The views of a scene show one set of named points, each view turned or mirrored, shifted and resized as a whole, with a little noise and some points left out.

Scene 1
View 1
K648: [-12  -8  10  -6   8  18 -22   2   1   5  -4   6   0  -2]
K975: [-10 -11  23   2  28  33  -7   1  14  10  -1 -14 -22   2]
K237: [-19 -11   3  -2   0  17 -30   5   5   8  -8   9  -4  10]
K672: [-19 -11  -6  -6  -6  -1 -32   9  -3   4  -6  23   7   7]
K727: [ -3  -6  19   0  14  18   0  -3   9   7  -1  -7 -22  -4]
K39: [-15 -22   9  -1  21 -22 -10  18 -10  -3   7  17  15   1]
K164: [ -9 -13  13   2  15   1  -4   8   2   6   2   5 -10   3]
K562: [  9 -12  23  -1  17 -26  20   4  -9  -1  13   3  -6 -27]
K166: [-14 -13  17  -9  14  20 -25   3  -1   2  -5   5   8  -6]
K454: [-18 -14   5  -7   6   0 -28  10  -4   4  -3  17   9   3]
K18: [-19 -22  11 -11  18   2 -27  14  -8  -2   1  13  23  -3]
K487: [ -9 -12  12   2  19  11  -6   4   6   9   0  -1 -15   3]
K724: [-13 -14  18 -14  20  29 -27   2   0   2  -5   0  11 -11]
K481: [-12 -14  12  -2  18  13 -16   6   3   4  -2   5  -2   1]
View 2
K724: [  4  16  14  11   1   8 -12   7   6   7  20  -4   1  -2]
K481: [ 1  6 27  9  2  4 -3  7  6  4 12 -2  6  4]
K562: [ 20 -19  26  29   8   1   4  18   4   1  -6  -4 -26   6]
K975: [ -7  11  31   3   9  -3 -11  21  11  11   8  -5  -5  -2]
K672: [11 -1 37  7 -1  5  4  1 -6 -1 23 -8 23  5]
K18: [15  3 20 17 -6 13  7 -8  6 -4 22  0 20 10]
K454: [10  1 31 11  0  7  2  2  1  0 19 -4 14  6]
K727: [ -5   3  34   7  11  -4 -10  21   8  10   2  -6 -10   0]
K648: [ 3  8 31  6  2  2 -7  9  3  5 17 -8  6 -1]
K237: [ 1  7 38  1  2  0 -1  8  1  5 20 -6 18  3]
K164: [ 3 -4 33 10  5  1  2 11  9  3  3 -3  0  5]
K166: [ 5 11 22 11  1  7 -7  7  4  5 18 -6  6 -1]
View 3
K487: [ -1  -1 -12   2   7  -7   3 -11   9   7 -15   3   1  -6]
K454: [  0   3 -12  -2   7  -5   6  -1  -5   1  -3   8  -2  10]
K562: [  5  24 -12   8  -5 -14  11  -7  24  16 -10  -9  -6   7]
K672: [ 5  1 -9 -1 10  1  3  1 -7 -1  0  8  1 13]
K39: [ -5  14 -11   7   4 -13  12   1   0   7  -8   6  -4  19]
K18: [ -8   4 -13  -2   3  -8  13   0 -13   2  -2  10  -6  17]
K164: [  0   4 -11   5   7  -7   5  -7   8   7 -12   1   1   1]
K481: [ -3  -2 -11  -1   4  -6   6  -8   1   5  -8   5  -2  -2]
K166: [ -3  -1 -14  -8   1  -3   8  -7  -3   4  -3   5  -5  -2]
View 4
K454: [ -3 -12   4  11   9 -11  -6   4   4   2  -2  12  -5   3]
K648: [  0 -11  -4   3   3 -13  -4   3   6   1   0   5  -8   6]
K237: [ -1 -14  -5   9   9 -15  -4  -2   5   3  -3   3   1   8]
K18: [ -7 -20  15  11  12  -9  -6   7   5   6  -1  15  -8  -2]
K975: [  3  -7 -15  -9 -11 -15   1  11  -2   8  -5  -5  -5   3]
K724: [  0 -17  -1  -7   2 -12  -3   9   7   1   2   6 -17   4]
K39: [-7 -4 14 16  3 -4 -8 11 -3  3 -8 17 -6 -7]
K166: [ -1 -14   0  -1   4 -11  -4   7   5   1   2   7 -12   4]
K727: [  5   1 -12  -8 -11 -10  -3   9   1  -1  -4   1 -15   3]
K164: [-1 -1 -2  8 -2 -9 -5  6 -2  2 -8  7 -3  1]
K562: [  1  10  -1   5  -9   1  -9  11  -3  -8  -7  10 -16  -3]
K487: [  0  -3  -7   2  -5 -11  -2   7  -1   4  -7   2  -4   2]

In a view up to two points have been moved. Name them for each view, in the order of its rows, or write none.
view 1 | K18
view 2 | K975
view 3 | none
view 4 | K727, K562
